Points, in no order, along strands that fork, close into loops and pass close to each other.
(in the rows, 128 means zero)
Two points are linked if the straight distance between their rows is under 156.
<120>: [173 143 147 131 134 125 172  93 170  97 146 119  90 151 174 128 118  93
 129 108 121 123  84 107 164 128  93 165 178 130 111  98 137]
<847>: [171 114 127  93 167 205 119 145 130 118  95  68  95  69 144 102 125 106
 136  90  92 110  96 115 106 106 143 116 102 203 105 166 146]
<718>: [ 87 150 102  59  49 114 116 127 119 109 166 146 186 180 111 129 161 154
 133 180 163 137 144 120 109 121 166 125 100 110 131 133  86]
<271>: [142 124 170 117 164  97 182 115 182 147  82  71  79 122 100 140 125  88
 117  89  63 109 128 144 132 123  63  99  96 134 129 126 152]
<244>: [113 111  97 164 156 159 132  99 110 153 109 109 113  83 124 136 148 139
 172 130  97 121 164 129  96 144 183 107 131 119 127 184 158]
<805>: [116 117  78 108 122 115 116 147 114 106 128 148 178  78 127 109 104 135
 100 114 103 104 132 121 149 133 192 142 128 112 103 164 104]
<914>: [ 98  90 128 150 174 147 139 109 106 149  94 115  73  94 111 123 104 136
 121  84 145 116 129 139 131 134  82  96 100 154 109 157 163]
<112>: [194 145 122 129 152 165 101 135 143 168 127 116  89  94 198 107 107  84
 134 115 146 137 105 112 119 138 198 152 158 169 115 135 184]
<258>: [169 148 117 135 172 108 162  96 175 139 115 103  92 124 180 151 122  80
 142 105  80 118  87 122 187 167 114 143 135  97 108 124 156]
<101>: [111 178 109 184 111 140  43 159 121 173 174  67 122 107 115  93 147 134
 138  72 104 136 139 147  85  82 192 140 116 148 108 150 161]
<496>: [157 137 152 115 129 165 163  92 148  64 143 154 109 165 183 102 107 107
 139 125 152 109 102 108 164 135 121 144 188 158 106 116 142]
<513>: [131 151  82 143 119 118 102 147 103 100 142 102 200  82 162 119 100 120
 109 114 111 136 130 107 152 165 240 161 129 153 104 173 128]
<813>: [108 112  77 107 114 104 143 178 117 163 130 135 140 137  73 142 125 123
 127 134 164 138 122  87 110 108 135 160 123 119  94 104  53]
<603>: [128 182 136 171  77 102  89 142 163 137 180 101 113 145 163 133 163 160
  77 121 138 117 102 101 147 131 146 136 130 120 141 104 124]
<468>: [109 116  78 125 109 131 111 148  76  93 133 175 163 117 151 117 136 168
 120 144 174  93 108 137 141 118 171 151 120 120 114 146  76]
<78>: [208 155 161 107 109 143 101 142 179 145 114  96 127 119 137 110 160  99
 118 131  53 139 136 132  84  96 145  91 137 141 145 133 146]
<442>: [217 165 153  87 130 162 113 128 164 163 113  70 116 111 166 122 119  72
 142 121  98 168 144 102  92 129 192 125 151 163 147 125 154]
<199>: [101 159 137 127  62 172  87 109 138 145 192  84 159 146  99  86 191 121
 151 122 138 141 156 108  94 113 186  84 117 143 135 152 139]
<749>: [130 105 119 114 145 126 120 112  91  92 102 201 112 118 174 126 133 179
 143 111 155 107  74 146 203 169  90  95  82 139 128 130 136]
<58>: [133 145 143 169 123 118  62 151 111 149 140 135 101  86 141  94 106 149
  68 104 150 128 158 177 139 114 134 107 104 125 130 163 182]
<771>: [157 138 118  62 143 111 169 113 125  53  93 158 120 180 136 170 103 107
 146 172  98 119 107 126 117 129  49 154 117 121 117 115  94]
<734>: [125 128 109 120 124 131 107 161 140 120 114 116 158  82 101 117 108 127
  91 103  60  99 139 119 148 122 145 118 120 115 111 164  96]
<508>: [139 136 137 102 115 169 148 116 122  53 114 203 134 185 182 107 126 152
 129 137 150  92  92 105 173 119 130 151 165 151 117  91  89]
<880>: [169 142 170 120 142 146  94 175 164 162 108  99 130 102 101  93 122 110
 109  87  53 106 155 143  99  82 135 107 131 142 116 143 127]
<167>: [117 134 170 101 104 123 165 118 153 131 132 132 158 167  84 135 116 102
 134 160 162 156 172 114  68 149 121  90 157 124 153 160 109]
<726>: [133 146  72 175 158 120 139 123 140 124 122 165 128 164 186 147 109 127
 169 124 157 134 105  93 163 182 178 169 162 110  97 104 121]
<302>: [160 117 118 134 131 160 105 144 132 186 144 137 116  89 135  84 107  86
 138 112 165 150 119 126 113 132 225 134 155 194  83 155 191]
<310>: [174 151 148 132 163 139  94 188 153 197 120  97 165 107 103  89 105 101
 145  70  63 137 164 133  91 100 208 138 139 171 101 132 143]
<71>: [135 126 122 127 186  91 194  83 165 146  85  73  98 144 136 168 108  75
 145  99  90 123 124 123 152 167  78 119 114  98 118 136 148]
<861>: [ 96  93 141 102 151 166 188 114 145 117 105  88 111 152  89 156 152 128
 126 150 139 141  97 101  67 118  70 126 127 165 124 133  73]
<856>: [151 115 174 136  96 109 145  95 144 127 159 179 101 135 148 131 152 143
 142 153 151 143 140 157 116 140 133  98 167 118 160 137 188]
<351>: [102 114 156 156 118 140 120 127 149 150 141 115 147 129  58 133 178 167
 142 134  78 132 158 164  75  90 122  84 128 112 143 129 143]
<649>: [135 121 178 146 112 108  94 134 118 137 153 169  92 101 148 116 124 168
 104 133 156 130 149 182 141 131 116  94 112 110 166 144 197]
<148>: [157 133 153  85 127 149 146 149  97  44 102 193 118 191 168 146 114 144
 154 170 148 144 115 143 133 120  72 158 130 127 122  77  84]
<550>: [147 102 184 143 141 150 159  85 124  73 133 136 110 117 157 139 147 140
 136 151 167 158  76 177 143 118  32 123 138 129 174 114 132]
<694>: [129 132 120 161 166 112 119 174 123 167 139  96 195  81  84  86  93  87
 107  66  74 147 155 133 114 114 211 151 147 163  74 140 144]
<3>: [149 121 164 121 123  90 203  88 168 125 160 137 100 172 133 146 140  93
 149 113 132 154  82 115 164 117  67 151 173 127 144  66 126]
<844>: [125 109 111  83 152 151 166 131 137  70 110 117 113 129 124 144 101 115
 135 137 137  82  91 102 125 120  75 137 127 153 109 156  80]
<484>: [146 103 175 149 137 143 134  97 149 155 115 119 102  96  93 135 199 140
 122 136  87 157 115 185  80  96  85  75 114 113 145 129 168]
<21>: [120 147 118 130 137 112 104 130  75 106  94 158 121 155 186 155  89 165
  95 146 140 123 155 148 178 138  66 137 104  80 163 105 116]
<816>: [150 122 127 113  91  90 132 117 106 104 137 170 151 185 151 180 184 162
 147 206 116 173 110 152 113 113  85 171 113  86 169  44 127]
<26>: [ 75 119  59 190 154 116 132 132  91 169 118 139 112  98 102 135 139 149
 176 122 172 134 125 126  94 161 167 128 118 120 109 161 140]
<507>: [150 131 118 119 134  89 144 113 143 115 113 174 122 116 155 145 170 157
 157 114 116 145  68 136 179 194 103  70  87 102 132 150 132]
<477>: [147 129 183 129 118 119 162 110 166 143 133 124 113 143 115 124 108  91
 126 142 146 136 169 118  97 142 130 108 181 135 136 156 159]
<500>: [ 78 159 135 142 107 112  94 177 123 109 175  88 210 117  84 100 102 132
  76  99 149 155 151 146  82 104 147 129 121 121 119 157  84]
<629>: [121 139  89 125 129  68 141 174 170 159 113 118 145 149  87 155 115 108
 142 122 131 127 132  83 126 152 146 147 127 108 113 118  81]
<155>: [127 126 124  89 166  84 144 145 154 113  87 155 153 130 105 129  48  90
 127  88 123 113 141 134 166 189 122 109 102 139  90 188 151]
<31>: [117 113 111 155 141 140 102 106  76 138  94 133 132  84 135 106  70 128
  82  97 160 114 168 160 158 140 113 102 114 128 105 181 164]
<108>: [ 88 117 118 130  73  98 112 108 162 136 165 117 142 149  63 154 186 161
 145 158  95 124 147 149  98  99 142 108 126  98 152  99 140]
<693>: [125 134 110 174 141 117 126  86  83  97 103 171  97 151 196 152 153 176
 128 150 132 115 122 165 173 121  89 148 132  81 170  72 126]
<245>: [ 97 115 111 124 109 126  99 167 102 125 148 149 133 109 108 137 124 168
 102 157 178 119 118 131 132  98 112 156 118 107 138 105  73]
<153>: [ 99 176 136 177  97  73 101 122 144 119 174 107 113 160 173 167 167 183
 116 133 153 146  91 133 145 143 111 144 104  91 169  98 128]
<253>: [112 103 189  71 140 104 141 175 135 116  93 133 141 134  68 155  79 121
 126 155 123 152 136 147  98 129  49 109  87 125 165 128  87]
<113>: [124 122 134  95  90 164 151  93 131 135 141 125 134 144  97 101 133  77
  93 167 130  91 149  56 152  97 110 144 173 138 130  94 107]
<192>: [ 93 148 108 189 158 123  82 158  89 156 165  70 168  84 100  84 118 135
 106  64  84 131 167 161  95  82 183 146 123 129  96 159 157]
<149>: [121 118  99 192 148 130 125  76  89 125 114 139  71 104 167 144 154 153
 142 144 143  92 106 153 156 119  97 149 153  94 153  95 132]
<870>: [106  88 178  86 114 113 108 170 140 116 122 172 163 102  66 130 110 162
 132 153 117 152 135 169 126 135  93  82  88 115 174 134 116]
<784>: [105  97  98 120 177 143 149  98 128 159  83 114 127 102 113 148 107 110
 165 118  70 113 173 131 126 168 174 111 124 112 109 180 169]
<134>: [ 75 132  93 157  99 131  92 114  72  89 166 125 155 120 163 112 126 157
 119 140 196 106 148 148 103 110 198 160 135 119 141 175 112]
<679>: [136 106 149  76 155  80 130 200  92 134  90 137 112 146 105 169  79 108
 136 145 140 150 137 126 127 141  44 149  74 113 129 110  86]
<226>: [128  84 106 151 137 171 167  68 128 161 107  95  83  98 126 150 176 119
 170 148  97 113 113  95 100 125 165 142 167 147 124 125 151]
<859>: [ 74  89 168 140 176 133 152 143 145 168  94 112 124 138  51 138 142 165
 124 107  69 136 167 149  86 113  95 106 111 128 133 132  92]
<346>: [160 128 173  94 101 142 117 203  63  84 125 181 128 178 175 140 114 159
 150 183 158 165 126 144 140 121  95 178 107 116 116  52  81]
<375>: [ 59 141 100 158 142  89  86 161  97 113 169  95 191  99  83  95 100 133
  84  78 115 143 157 172  93  84 146 137 104  99 107 150 119]
<363>: [ 67  90 139 156 177 115 129 155 111 174  99 126 116 113  60 135 113 155
 120  84 132 153 153 146 111 133  94 102  86 128 132 145 122]
<871>: [138 168 107 125  92  85 152 115 182 156 149 109 155 172 124 144 144  92
 150 142 105 125 146  66 132 174 181 127 157 106 133 112 114]
<905>: [156 168 139 106  51 173  82 113 126 156 177  96 131 126 154  73 183 108
 103 135 137 128 154  99 124  95 194 105 132 158 149 124 152]
<907>: [125 103 101 171 106 163 128  77 106 132 135 136  92 111 146 131 179 146
 155 155 150  80 101 124 134 113 154 140 175 125 139 105 126]
<195>: [126 128 101  98 191 103 169 129 145  82 126 158 109 147 143 132  47 110
 159  98 154 104 110 133 178 178  96 134 105 156  91 148 179]
<145>: [109  98 138 141 132 172 150 133 139 199 136 114 113 112  81  82 133 105
 126  90 138 137 131  92 101 115 185 122 153 186  81 129 146]
<27>: [146 156  95 148 136 122 152 122 113 122 133 146 117 201 170 149 125 115
 171 148 171 163 149  95 119 142 131 170 176  87 119  81  96]
<401>: [138 140 108 119 156  79 122 155  98 125  95 146 120 156 147 166  80 129
 115 128 153 141 157 120 158 161  61 138 102  88 140 120 107]
<525>: [ 85 122 133 103 111 116  81 158 112 116 132 163 177  99  94 123 121 190
 122 133 123 149 150 186 140 136 111  75  56  98 160 155 121]
<700>: [145 136 132 115  83 107 145  93 138 110 139 154 163 191 127 163 164 129
 109 201 132 148 126 122 105 115  82 152 146  96 165  64 108]
<776>: [129  83 151 117 130  73 155 146 144 136 146 172  89 141 117 158 115 129
 152 134 136 136 107 114 161 122  75 153 152 120 165  50 126]
<301>: [140 163  75 185 144 129 104 133 113 129 129 140 149 127 197 135 119 135
 139 126 138 112 100 103 175 194 217 166 139 141 105 142 150]
<900>: [ 93 165 157 101  57 135 115 121 145 122 185 129 178 173  99 105 147 128
 116 165 179 148 162 120 113 138 139  91 121 123 160 139 119]
<806>: [131 139 134 101  72 166 135  79 121 111 142 148 167 167 121 113 170 110
  82 198 144 103 128  86 153 104  95 133 153 130 151  80  99]
<376>: [144 161 117 146  53 159  82 130 123 135 171  90 128 112 171 101 165 139
  86 129 128  93 125  84 146 102 190 147 144 152 134 107 118]
<236>: [125 104  73  93 174 134 146 132 118  74 106 169 117 138 145 133  99 139
 172 112 164  97  75 120 172 149 101 133  95 157  84 149 112]
<85>: [133 101 170 147 137 137 137  89 134 118 107 113 121  94 113 151 162 141
 118 155 127 165  99 179 117 128  47  90 109 101 179 123 148]
<243>: [106  97 137 112 123 180 163 113 135 167 133  90 115 122  85 101 123  88
  97 115 137  98 139  59 132 102 140 150 170 173 107 108 114]
<174>: [160 109 129 124 158 186 123  98 115 120  90  80  70  79 161 115 138 109
 126 115 109  89 105 139 121 104 105 105 111 169 120 168 159]

A fork is a point with three links, a tip a point with one. Leave the first point through the second and follow the links. Name the first fork or tip that comes.
<112>, <302> => <816>
<700>, <806> => <880>
<679>, <401> => <244>
<149>, <693> => <525>
<900>, <199> => <153>
<153>, <603> => <900>
